A landscape with many valleys, sampled at points; each row gives a point and its height.
A ball rolls from a point to whichever of its 2 nearest points has the largest drop for the distance, and stops where none of them is lower. Distance is the straight distance between rows; heights are no part of it.
vefu (h 669): [ 51 -12  -5   0  15   1   9 -29   8  12  13  -1  12  14 -52   8  -2  17
  43 -26  14 -15 -18 -13  21 -19  12  -5  -6]
sovaf (h 148): [-44  -1   9 -52   1 -15  -6  13   4  10  11  34 -25   1   2  -9  33 -29
  -9  -3  -2   9   3  18  -1  42  24 -16   4]
Refof (h 531): [ -5  32  15  17  -6   1  29   6 -11  30   3 -26   4  21   0  -5  14 -23
  -1 -13   7 -14 -38  25  11  28  42   7  11]
moz (h 209): [ 15   2   8  24 -19 -31  -6  10  -5  -9 -30  18  -8  22  16  15  26   3
  23  12 -18   8  -1  -2 -46   0  21  -8  24]
lib (h 848): [ -4 -21   4 -19 -11   0 -39 -43  -7 -14  -3   1   1 -13  -9 -16 -50  10
  14  35  13  -9  -8  -1  12  -4 -18  -5   4]
bobaz (h 234): [-42   9  -1  23  22  22  35  33  -8 -15  -1 -15  28 -15  30 -18  33  -3
 -33 -49  16  12  -8  24 -15   5 -11 -10 -11]
fef (h 787): [  7 -49  -3  -4 -27   1 -23 -18  22 -34  -9  27 -13   9  31  -4   0 -16
  25  37  20  34  26 -14  -4 -17 -32 -11   2]
digok (h 426): [-21  67  40   3 -11  -4  -4  -2  -8 -14 -13 -27  37   5  12   2 -13  -9
 -36  13 -14 -13  16  12   9  11 -14  -9  26]
Nop (h 299): [-26  12   0  16  21  25  30  -9   1 -12  29  -5  -3  -2   3 -17   6  13
 -16 -29  -1   5 -21  22 -13  12 -24 -29  -5]
nov (h 264): [  1  -3   8  27   3  -5  29  -5 -11 -21  20  17  14   5  15  -2  15  15
   8 -46   2  28  66  -7  13 -36 -32 -21  11]
falof (h 561): [-12  29  14  -7  32  12  11   6  -4  21   0  -1  16   6  -3   6  53 -34
 -31  14   4  13 -36   3  16  44  35  14 -18]
Buz (h 113): [-23  10   9  24   4   9  27  31   9   1  -5   3  37  -2  -7  -6  15  20
 -11 -61  -6   1  44   8  -5 -16 -11 -14 -11]
Sufel (h 713): [ 30 -20 -11  -3 -17  -1  -3 -51  23   3   5  26  -9  35 -44   5  -9 -15
  45  -7  15 -27  27 -24  26 -27  -5   5 -16]
nusu (h 645): [-37 -14  -7  -3 -10   3 -32  22 -23  21 -23 -30 -15 -12   1  -1 -43  -3
  -6   5  13  -7   3 -12  20  10  -9  52 -20]
naf (h 427): [-12  21  11 -28   5  33  19 -27  32  10  37   9  10   7  15 -14  22 -25
 -28 -24  13 -26  42 -17   8 -20 -24  -7  17]
fiv (h 617): [ 44   0 -14  17  11 -24  16 -54  -5  13   1   5  28  23 -22  26 -28  19
  19 -20  28 -27  20 -10  34 -24   4  -5  35]
sanuz (h 309): [  5  52  -3  -3 -18   9  16  -6  31  19  -4  18   3  34 -36   4  60 -24
  18  28  -8 -20  -5  22   1   5  12 -33   9]
telur (h 461): [-19 -39 -27  28  -9  -5  -3  55 -36  10 -32  -1 -10 -11  40   1  33   6
   5  14   6  27 -10   1  -7   5   2  23 -29]
dofu (h 594): [ -4 -47  10 -17 -38 -30  18  34   0   2 -10   8  -8 -10   2 -17  -5  10
  25  -6  -6   3  -7  19 -12  11  44  37 -27]
sevi (h 300): [ 12  -4  22  -1 -16  37 -13  -7  30  -7  14  19 -28   1   2 -28  -6  -3
  22   9 -26  -6 -18 -27  -8   9 -21 -27 -26]
bebek (h 598): [-23  -3 -15   9  -3 -14 -17   1 -16  -2 -22 -14 -33   6 -11  11 -19   2
   4  23  -4  12   4  15 -16  16  16  31  -9]
Vami (h 365): [-17   2  10  -7  13  13   3 -26 -14 -35  25   6  20 -23 -13 -22  -4   0
  17 -43  21  26  56   8 -15 -32   4 -29   0]
runab (h 556): [  4  55   6  34  40   8  36  14  -1   6   0 -31   8  26 -18  29  27  -2
 -41   9 -32   8  -6   1  17  19  -2  23  -5]
pilit (h 747): [ 17 -19   1 -13 -29 -16  -1 -34  25 -15  11  21 -29  29 -40   3 -12 -26
  31  45  -6   6  36   2  42 -11  -1  12 -22]
mema (h 380): [-13  -6 -35 -28   0 -15  -6  -7  20  -3   6 -13 -22   5  23  -9 -22  -8
   0  17  23 -13 -67   9 -12  23   0   9   6]
ribo (h 275): [-37 -36   0 -44  22 -16  -2  39 -10  -4   2  18 -37 -19   3 -16  34 -13
  11 -16  -3  20 -21   3  15  42  18  21 -32]
rof (h 517): [  5  30  19  -2   1   4  -8   4 -18 -13  -2 -18   0 -20 -35   7 -27  26
  -8 -33 -32 -26  14   9 -17  -7   7 -20  -6]
ris (h 476): [  8  38  11  -9  15   3 -26 -18  27   4 -25 -14  20   0 -50  23 -12   7
 -12 -25   8 -34  11  11 -31 -14  10 -19  31]
Vak (h 548): [-21 -15 -10 -15 -19  -7  -4  38 -36 -15  -6 -17 -10 -31   4 -27 -18   9
   8 -31   0 -16  -2   4 -12  -9  35  34 -48]
vuf (h 430): [ 42  12  -7  25  -5 -23  38 -11  -9 -49  18 -12 -16  11  23  -7  -9  22
  18 -31  -9   6 -10   5  -9 -24  -1 -18   4]
Pigu (h 884): [ -9  24   7  -9  15  24 -34   6 -64   2  -1 -22 -30 -32 -26  -1   7   9
  29  -5  -1 -17 -33  12  -9   3  21 -31   4]
kibu (h 360): [-40  10  13  -9  28  35  30 -26  11   9  34  14  -4   8  -1 -24  43 -25
 -16 -30   7 -26  -4   8 -21  20 -10 -16  12]
Rir (h 829): [  5 -49   3   5  -2  -3 -29 -31  -1  25  -8 -15 -27 -11 -17   5 -60  38
  14  46  28   9  -3  26  13   2 -13   1  22]
rer (h 233): [ 40 -26  -2   8 -11 -25 -25   0   7  -7 -18   2 -16  -4  21   5 -25  38
  10   1  10 -20 -23 -16 -31 -16   0   3  24]
pep (h 497): [  6 -20 -22  16   9  -8 -16  16 -45  25 -35 -22  38 -27  -5  29 -48  40
  22 -16  15 -19  17 -24  29 -11  -3  33 -10]
Ribuf (h 128): [ 13 -18  17   7   4 -22   7  -1  21  -2   7  -7  -4  20  30   4 -48  25
 -25   4 -18  21 -11 -23  18  12 -27  41   1]
Guri (h 361): [ -4  15 -17 -29   1  31  -9  28  16  -1  -1   1 -25 -14   6 -18  23 -28
  15   5 -28 -15 -43 -25 -18  19   0 -19 -26]
tanag (h 429): [  0  31   5 -15  18  19  31 -35  14 -32  38 -13  37 -12 -25 -22 -19   0
 -14 -19  14   5  31  18  18 -27  -3 -21 -15]
Kuder (h 455): [-47  -6 -28  -3   4  25 -25  24 -22  32 -12  -4  15 -18   4   1  34 -39
 -20   3  34   0 -30  14   9  15  -7   0 -10]
Fidem (h 808): [ 19 -62  -9  16 -13   4 -16 -26   8   2   3   5 -50   0  18  -2 -23  15
  32  57  22  34  -2   3   3  -9 -20  -5   8]
kigof (h 279): [  3  -6  13  32  -1  -4   8  20 -22   5  10 -12 -11  -8  37   3 -29  18
 -26 -14 -23  28  23 -14  -6  -7   4  26  -4]
duf (h 555): [  8 -16 -11  -4  12 -11 -18  -8   3 -10  11   5 -32  -7 -50   9 -23  21
   7  -2 -25  -9   0   8 -15  -8  -3   8 -15]
Vinek (h 310): [ 28  20  25  18 -29  -2  11  12  38   0  -6  24  10  27  24   4  30  -7
  -7  21 -13  28  17  -3 -14   0   7 -29  17]
gezug (h 496): [  1  -1 -13 -20 -22 -15   5  13  15 -29  -1 -20  17  -9   9 -22 -30   1
  13 -19   5  -2 -11  -3  -1 -18  -3  14 -22]
mufiv (h 477): [ 34  50  -3  -5  27   7  45 -37  35 -12  34 -10  36  10 -31   6  14  29
 -35  -2   1 -26  17  21  24 -28   1  -8  -8]
mudur (h 428): [-22  -5  19   7   5  32 -15  30  -3  51 -11  -4  22 -10   0  -2  12  -9
 -30 -22   1  -6  -3  -8  -7   8  -6   1   9]
fuma (h 509): [-19 -27 -30  20 -40 -23  17  29 -18 -19 -20  22 -18   8  36 -12   9   9
  27  17  -8  25  10  20 -12  -3 -12  -7 -13]
lam (h 377): [  9  13  -2   6 -17  19   9  -1  35  21  -4  12  35  41  43  22  48 -32
 -11  32  19  22  11 -26 -12   4 -11  -2  23]
resog (h 481): [ 17 -21 -40  14 -10 -39   8  -3 -12 -48   5  19 -25   7  26  -1  -5  18
  16  -3 -11   1 -13  -3   0 -22 -33   0  -3]
zibem (h 518): [ 15  58  25  -7  41   2  33 -27  17  -7  27 -11  17  23 -46  14  33   0
 -20   8 -14   3   8  12  18   1  31  19 -10]
Laz (h 499): [  2 -18  -6  -3  43  -8   3  -6   2   4  11  19   6  28  15  25  42  -9
 -16  17  10  51   0 -16   3  10  -7  30  11]
revu (h 367): [ -9  49 -14  -6 -31   7  23  15  12  -2   3   5   4  12 -43 -12  30 -18
  17  -9 -35 -46   8   9  10 -11  -7 -20 -23]
pibus (h 356): [ 34 -14  22  -4 -18 -31 -25  10  21  21  -6   5 -34   4  22  18 -33   4
 -21 -16 -21 -23  10 -23 -11  -3   3  15  49]
vope (h 246): [-26  38  19 -24  12  16   0  -5   9  26   2  16 -11  15 -11   3  52 -36
   7  14   0   2  -3  19  -3  39  24 -45  25]
tetu (h 425): [ 15  32 -14   3  26  -6 -22 -32  26 -26 -23  -7   3  12 -12  25  12 -11
  -6   8  21  -3 -10   9 -48 -12   0 -33  41]
tubo (h 409): [-15 -19 -35 -16  -6  16 -20  32 -34  12 -18   1  -7 -33  15 -10  27 -18
  18  20   0 -10 -37  -8 -16   4   6   5 -16]
loku (h 439): [ 20   4 -14 -19 -13  -8  -9 -13  48 -50   1 -13 -14   5  31 -14 -38  -9
 -10  22   8   4 -41  -5  -3   2 -19 -10 -11]
fes (h 442): [ 32 -11  10  22   8  20   4  -7  24  41   6   9  32  32  10  25  20  -2
  -9  24   8  35   0 -36  10  -6 -18  20  14]
Zasu (h 483): [-11  60   9  17  -1  -5  38 -10 -11  -1  -1 -45  24  21 -16   4  -2  -8
  -7 -17   4 -32  11  30  21   4   1   2  12]
nas (h 434): [-13   6  -7   7  18   9 -13  19 -16  13 -23 -19  62 -24  -8  19 -36  15
 -23 -24  -1 -25   9 -36  27   0 -17  37 -21]
dogen (h 223): [ 30   3   8 -12 -14  10 -14  -7  15   6  26  21 -23   6  -2  -5  10 -16
  -1  23 -22  -9 -10 -22  28  -9 -34 -30  19]
velak (h 863): [  0 -15  30 -38   2 -10 -25 -31 -45   0  29   9   7 -32 -28 -14 -24  -5
   5  34  -8   0  -7   4  25   6  12   2  13]
rira (h 66): [ 31   6  -7   7 -26  -2 -27  36   1  -4 -22   5 -32  -9  12   1  12   7
  27  -5 -28 -14 -15 -13 -42 -14   4 -31  11]
vasop (h 767): [  2 -15   8  10 -44  -3 -13 -16  19 -40   4  37 -29  15  -6 -13 -12 -17
   9  35 -25  11  49  -3  21 -16 -36 -30 -22]
seno (h 631): [  9 -73  -1 -10 -40 -31  19  20  -2  23  -1  11   6 -23 -10 -11 -31  34
   6   9 -18 -17   0  25  22   0  14  26  -9]
Loka (h 874): [ -7 -16  22 -22  22   4 -39  -3 -46  15   7  -6 -19 -49 -23  -6  -2  -2
   3  28  12  15 -23  25  -9  13  50  -1   8]
Viv (h 369): [ -7   2   6  41   3  12   2  26 -38  38 -21 -12  43 -20  28  16 -12  10
 -45 -35  -8 -24  15 -20  -4  -7 -11  16  17]
Redi (h 359): [-19 -34 -15 -17  47  -1 -13  28 -35 -18  -8  -1 -35 -39   8  -9  31  23
  11   3  17  32 -44  13 -14  25  22  14 -31]
luf (h 668): [ 12 -22   2   9 -17 -31  21   1   0  39  -8  24  36  -1 -20   8 -28  25
 -11 -22 -13 -41  14  -2  18   4  22  20  -5]
Kibuf (h 368): [ 25  12   5  17  10  13  -1 -21  10 -41   9   2 -10  -5  20  -9   3   5
  10  -7   1  12  -3   0 -56 -15   5 -39  12]
fefef (h 364): [-23  27   0  11 -13  -3  -5  30 -20 -15  -8 -23  17 -10  45   7 -27 -15
 -42   8 -15  27  28  -2  10  -7 -28   9  16]
lin (h 546): [-22 -12   0 -21  39  28 -12  -3   8   6  -3  10  -3   7   5  13  36 -36
  -4  38   8  47  -6 -17  -8  45  25  18 -31]
mupob (h 558): [ 29 -21 -25  14   2  -1  -7 -11 -13  36 -20   1  55 -12 -11  26 -21  10
  26  -7  30 -11  26 -25  13 -31   7   9  20]
zura (h 293): [-26 -15 -10  -7   3 -15  -7   9  20  12   1 -20 -32   7  42  -1 -40   1
 -28  -2  23  15 -23   5  -2  24 -14  27  22]

For each start below, name the point where the ball stops.
falof: Ribuf
seno: Ribuf
zibem: Buz
Rir: Viv
vefu: Viv
lin: rira
bebek: Kibuf
